Each row is a point on a tangle of strands that fork, close into loops and nearly touch. The rows are in no order.
Two points are linked if the straight distance between their rows is under 77.4. Some points are linked to none.
Zaf: [ -3 -22 -21   0 -44   5   7  26   2 -19  14 -15  -3 -19 -34 -14   5 -20
 -24 -10]
sis: [  9 -21 -34 -23   2  -4 -24  16  20  10   6   9  11 -29  19   6  44 -22
 -52 -30]
Mur: [-18   6 -27  -2  -7   4  71  43 -10 -13   6 -21  25 -12  -6  15  13 -23
 -11   7]
Fab: [  0   4 -45  -9  19  29  38  19   3 -12  18  16  17 -20  14   2  15  40
 -46  43]
sutaz: [-19   3 -21 -15  11  -2  21  12 -13  21   3  13  20  13  -2 -10  10 -25
 -37  19]
Zuk: [ 34  -1 -26  -5  19 -20 -49 -29  -1 -11   5  17 -21 -31 -30   6  38 -14
 -33  -3]
zal: [  8  24  -9  29  -9  13  28  39 -30   9   3  -1  36 -22 -17 -19 -23 -32
  26   5]
latal: [ 38  21   8  16 -31 -35 -54 -13  21 -12  -6 -15  22   8 -25 -22   1 -24
  14  -1]
Giseg: [ 24 -22   2 -23 -13 -11  13  41  12 -27  -6  21  -6 -19  45 -55   3 -13
 -37  -9]
kogi: [ 42 -15 -16 -27   0  13  44  37  17 -20   3  27 -16 -18  62 -44  -5   9
 -49  16]
Kap: [  8  -3 -61 -16  12  14  -3 -19  21   8  13  21  -5   7  -9   8  10   2
 -56  27]
Vatal: [ 42  -6 -29 -11  -6 -16 -32  -1  45  -9   8  17   0 -29  28  10  40 -10
 -51 -22]
magu: [ 19   7 -45   6 -32   6  28   0  51 -17  26  12   5   4   8 -13  -5  24
 -53  40]
Novu: [ 31   6 -31 -22 -20  14  13   2  15 -10  20  23  27 -26  36 -13   3  -9
 -41   5]
zol: [ 42  -4   2 -31 -38 -25 -21 -25  16 -50  -9 -11   9   3   4  -5 -16 -18
  -5   4]
dopi: [ 15   7  -2 -20   4   0  -3 -38  32  -6  21   7   2  32 -25  42   8  26
 -30  38]
zaz: [-18   1   5  18  -6  15  35 -13 -23  36  -7 -26   8  32  -5   7 -15 -12
  43   5]
nel: [-50  34  27  -6  10 -11  33   0 -46   4  12  24 -34  -9  40  -6 -32 -10
  21  13]
gabiz: [ 27 -17 -10 -11 -17 -37 -62  -9  23 -43 -16  -4  -4  -6 -10  41  12 -36
 -15 -19]
vorov: [-17 -17  16  16   7 -13 -20   1  -5  38   2  30   3  -2 -13  -9  -1 -28
 -11 -15]
kurad: [  9   8 -20   1 -30   3  -4  -5   2   2 -27 -45  39  30   4  -4 -27  -7
  44  -2]
tabuk: [-12  -5  25 -24  18  18  16 -24 -14  28  -5 -15  34   6  19  34   9  21
  36  -6]
mez: [ -6   5   9  25 -18   9  -8  10   5  40 -11 -36  18  41  -7  -4 -30   1
  52  -8]
Nasap: [-20   4  25  -2  13   7  19 -27 -33  29  20  14 -22   5 -19  -7  -5  -4
   7  21]
zup: [ -7  16 -20   8  19  33  71  -4   8   8   4  -6  42 -10  27  40  24   2
  -4  17]
datod: [-14 -19   1  30 -30  -8 -39  19  11 -23 -11   1   2   7 -63  -4   7   2
 -13 -30]
pinum: [ -4   7  40 -11  22 -30 -47  -4  16  29   1 -30 -29  38   1  -6 -21  23
  61  -7]
Nuz: [ -2 -14 -28 -13 -36  15  55  40  -5 -26  11 -25  -2 -32  -4  -8  12 -19
 -18  -1]
Zon: [ 51   7 -30 -13  -9   2 -16  -7  39 -11  15  34  -4 -36  34 -15  11  -6
 -59  -4]
keto: [ -5  16 -26  19   5  20  84  13   1 -23 -11 -28  34 -14  22  32  23 -24
 -11  12]
tifan: [ 32 -12  -7 -17 -22 -23 -13   4  25 -43   6   6 -17 -25 -12 -28  34  13
 -51  -7]
sas: [-29  27   6  35  39  -2  69   4 -29  -5 -37 -29  25  15   1  11  12 -23
  19  18]
beli: [-18  20 -10  39  -6  19  37  25 -32  20 -17 -20  14  12 -17   2 -31 -23
  45   8]
taraf: [-34  -5  -2  -9  20 -12  34  39 -36  14  -6  13  30   7  -9  -8   0 -21
 -13  11]
fumir: [-40 -10  37 -14  25  -8  -5   1  -4  14  -6 -22 -10  28  33 -17 -28  54
  72  -7]
mogol: [ 33  13  -2   1 -23 -30 -29 -20  34  -2  13  -6  10   1 -22  -1  25 -26
 -26  -5]
putuv: [ -8 -10  35  -2  13 -29 -30 -47  12  17  18  30 -57  -3  -9  27  24 -11
 -20 -20]
gib: [-36   3  18  -7   3   0 -20  -3   2   7   3 -25 -40   9  43 -19 -41  48
  65 -22]
Dep: [ 13  24  -7   9 -27   9  43   3 -14  -7  -1 -23  36 -15  -3 -18  -8 -15
  21  16]
venun: [-59  25  34   2 -15  -6  -6   0 -31   1  14  14 -39  -8  33 -26 -35   3
  24  -4]
fofur: [-20  11  18  -3  34  20  37 -32 -10  37 -11 -21  12  22  51  26  -1   8
  49   8]
faf: [-23 -29  30   8   9  11 -55  16  -9  16 -21  16  19  13 -15  17 -17   8
  14 -35]
lizoz: [ 11   5  26  24  -8  -6 -56  26   1  -3 -13   5  45 -14 -21 -26  -3  23
  24 -26]
voben: [ 21  30  -3   7 -15  26  60 -26  18 -43  -7 -18  43 -20  38   4  19  31
   4  27]
duko: [-13 -18   4 -19  23  -8 -17  -8  37  32  30  23 -26   4  -6  29  43  19
 -60  -3]
zege: [ -5 -11   6   9 -17  32 -27   4  -3  -3  -7 -49  -9  31 -43  24 -25  28
  43 -12]
Luse: [  3 -13  23 -18  16   3 -29 -22 -18  26   0 -16  15  21   3  20 -19   6
  36  -4]
tiba: [-21  -2  52 -10  -3 -13 -17 -40  -2  12  27  10 -54   2  -5  17   2   1
  -3 -10]
Suzod: [ 18  -8 -19  28  11 -39 -37 -11   2  -2 -17  28 -10 -22 -33 -16  46 -14
 -22 -22]
pavuv: [ -4 -38 -31  14  -3 -10 -40  26   3   1  -8  11  -3 -33  -7   9  25 -25
 -28 -50]
voku: [  6 -15 -27  11 -17  -2  -9  47  -7 -19  -8  16 -14 -52   4 -43  27 -21
 -34 -16]
gizu: [ -3 -12   3   8  30  24   5 -25 -13  20 -12 -58 -28  18   2  23 -12  30
  75  -5]
Soru: [-34  17  14  -5  38 -21  52  19 -36  26  -5  35   1  15  12   9 -25 -29
 -11  10]
pefat: [ 24  19  37   3  26 -35 -65  -2  10  12   2 -30 -18  26 -32 -15  -2  18
  50  14]
soku: [-27 -15  31 -16   9  -1 -13 -32 -27  30  -5   6 -12  23  29  17 -34  -3
  30  -6]
Befal: [-26  20   8   7  49  28  66 -24 -11   7  -7   3  26   4  26  37  19  23
  -2  28]
dom: [ 26  -7 -37 -11  23   8 -32 -29   4  14  14  22 -18 -12 -24  10  18 -17
 -50  14]
Muv: [ 25  20  15   4  -3 -26 -52 -10  11   3  -7 -26  12  25 -32 -20  -7  -2
  31  15]
lesud: [-34  28  29   3  26  -7  55  10 -39  30   3  12 -17   6  28   7 -37 -22
  26  10]
Falo: [ -5 -30 -20  -2 -26  23 -33   9 -12 -20 -24 -10  27  10 -29  19 -27  -8
   7 -25]
dipi: [ 37 -22   9 -36 -46   8  38  -8  27 -46  15  -7   4 -16  27   4  -5  12
 -15   2]
mog: [  3  -3   6   2  20  18 -48  15  10  -4 -17 -39 -18  44 -37   8 -36  41
  60  -4]
kege: [  8  16 -11  10 -11   7  12  39 -22  14  12   8  21 -31 -11 -22  -2 -50
  -8   2]
selol: [  5 -17  -9  21 -49 -21 -17  16  13 -21  -8  -2  -1  -6 -38 -40  12 -29
 -21 -21]
Luv: [-11  -2 -26  22  -1 -13  -5  50 -15  13  -1  14   6 -24 -15 -27  11 -45
 -33 -10]
reze: [ 41 -23  -8 -26  -5  -4 -12  11  34 -37   2  17 -43 -24  35 -30  33  31
 -69   1]
sivuf: [  7   0   1 -18  -1   7  10 -48   9  20  21 -11  -9  31 -26  33   4  -2
  -3  22]
vap: [-54  20  26   1 -20  -2 -26   7 -12   3  -3  -5 -40  20  40 -23 -50  29
  35 -21]
vut: [ 12   4 -31 -12  -9  -4  -8 -21  44 -10  22  12   2  21 -20   9  10  17
 -60  32]
kav: [  9  31 -58   2   4  13  60  33  12   1  12  10   5  -8  23   0   1 -21
 -46  30]
Zibur: [-24  10  24 -23  13   8  16 -44 -20  26  -5  -5 -15  21  59   2 -18  15
  43   1]
Tonor: [-13 -17   6  51  -5 -29 -45   7   7  -9 -27  24 -14   5 -67   9  23  11
   0 -38]
vak: [ 36 -24 -14 -30 -16  18  22  14  43 -28  12  12 -29   2  44 -16  -1  30
 -62   9]
vas: [  6   7 -26 -18   6  15  37  25 -14 -17  29  14  14 -33 -13 -17  30  14
 -36  31]
dosi: [-18 -12 -11  31  37  32   6  -4  -2  21 -37 -43  -8  26   8  -4 -31  33
  83  -8]
lafar: [ 28 -18 -12  15 -21 -16 -66   7   2 -47 -19   4 -10 -28 -27  27   8 -17
  -5 -40]
Siv: [-30  -6  34   7  17  -7 -16   1 -28  33  -3  37  -8   6  18  -6 -20 -21
  11 -17]
Nom: [-24 -11  31  56  -9 -23 -32  -3   5  17 -18  37 -41  14 -38 -14   8  -2
   3 -38]
rali: [ -6   0  24  -4  42 -19 -59  11  25   2  -9 -31 -47  50  -4  -3 -42  34
  62  -1]
kibe: [ 26 -19 -20  10 -19 -27 -12  21  13 -27  -7   8 -33 -40   4 -48  47  -1
 -36 -28]
Siraf: [-34   6  45  43  -5   0 -49  -3  -8   5 -13  35 -58  10 -22 -20 -18  15
  15 -31]
midu: [ -6  19 -10   1   9  21  46  -7 -29  -5  20   0  17 -18 -38 -11  19  11
  -5  39]
tegaf: [ 12 -11  19  -3  10 -34 -39 -37  23  11   1  13 -35  16 -36  43  25 -29
 -23  -8]
gir: [ 18  -3  -9 -17 -27  24  59  -4  30 -42  14   1  34 -18  49   8   7  29
 -20   8]
nem: [-41   2  28  25  10  27  21  16 -36  15 -12  -9 -32  24   2 -10 -37  25
  57   6]
Zavi: [ -2   1  13 -28  22  25  21 -11 -11  34  25   6  43  -9  14  35  13  13
   3   3]
tasov: [ 27 -36  15 -22 -27 -15 -11  16   1 -42 -15  26  12 -27  24 -42 -10 -12
 -17 -21]
kitu: [ 38  14   9 -29 -20 -13  -8  -4  17 -33  -2 -63  25   6   1  17   3  24
  48   8]
fufa: [ 27  32 -10   8 -10  30  52 -15 -10  -5   5 -28  33 -32  16  -3  17   2
  24  16]
Nim: [ 24 -19   7 -25 -14  -8 -31  13  -7 -41  -8  10  40 -39  14 -21  -8   5
  -2 -20]
gosi: [ 13   1  15   1   6 -37 -66 -22  14  -8  -5  -6  -8  19 -30  45  21 -31
   0  -4]
mabaz: [ 21  -5   8 -13 -28   9 -15  21  -8 -24  -4  -4  53 -30  24 -15 -20   4
  30 -17]
lel: [-13  -2  59   5  -8 -32 -50 -33   0   0   8  -5 -64  25 -23  16  -6   5
  21 -12]
Sifo: [ -9   5  28 -16   8   7   5 -51  -9  24  27  14 -44  19 -19  16  -5   5
 -12  20]
soro: [ -5  18   2  -5  22  16  35 -38 -35  14  11  -1   0   8 -36 -13   7   6
  17  42]
nesef: [-18 -22 -21  37  -6  -8 -27  22   1  23 -14  29   3  -3 -19 -12   4 -40
 -19 -31]
zum: [-31   3  40  30  -7  19 -12  16 -20  19   0  13 -35  19 -21 -24 -37   6
  26  -8]
Vigu: [  2  19 -46  -3  24  -5  37  31   6  25   8  21  13   8   6  -7  10 -18
 -61  35]
Doseg: [ 10  15 -40   8   7  30  36 -18  23 -15  22  17  36 -15  15  22   0  46
 -27  45]
zoz: [-28  27  10  14  58   3  79  -5 -33   4 -18   3  14   2  16  32  11  -8
  11  23]
zar: [ 18   0 -10 -37  -3   9   0 -11   8   3  14   5  53 -12  15  15  15   1
 -17   3]
mume: [-42   8   9  32  28  22  27  18 -23  20 -38 -18  -4  34  20  -4 -31  21
  68  -4]
Nodip: [  3 -24 -15 -30  -2  15 -29 -18 -26  -2  -8 -23  21   3 -15  34 -11  -8
  14  -6]

A tip is a point with one link. Name the tips that can be reached along the links from each point below, in the order of the rows.
vorov => kurad, Falo, dipi, mabaz
Zuk => magu, Suzod, lafar, lel, Doseg
latal => mogol, zege
Zaf => sas, gizu
lesud => fumir, kav

How many points has the smallest loop of links through each point below? Write none if it is on no loop.
Vatal => 13
fofur => 5
Siraf => none
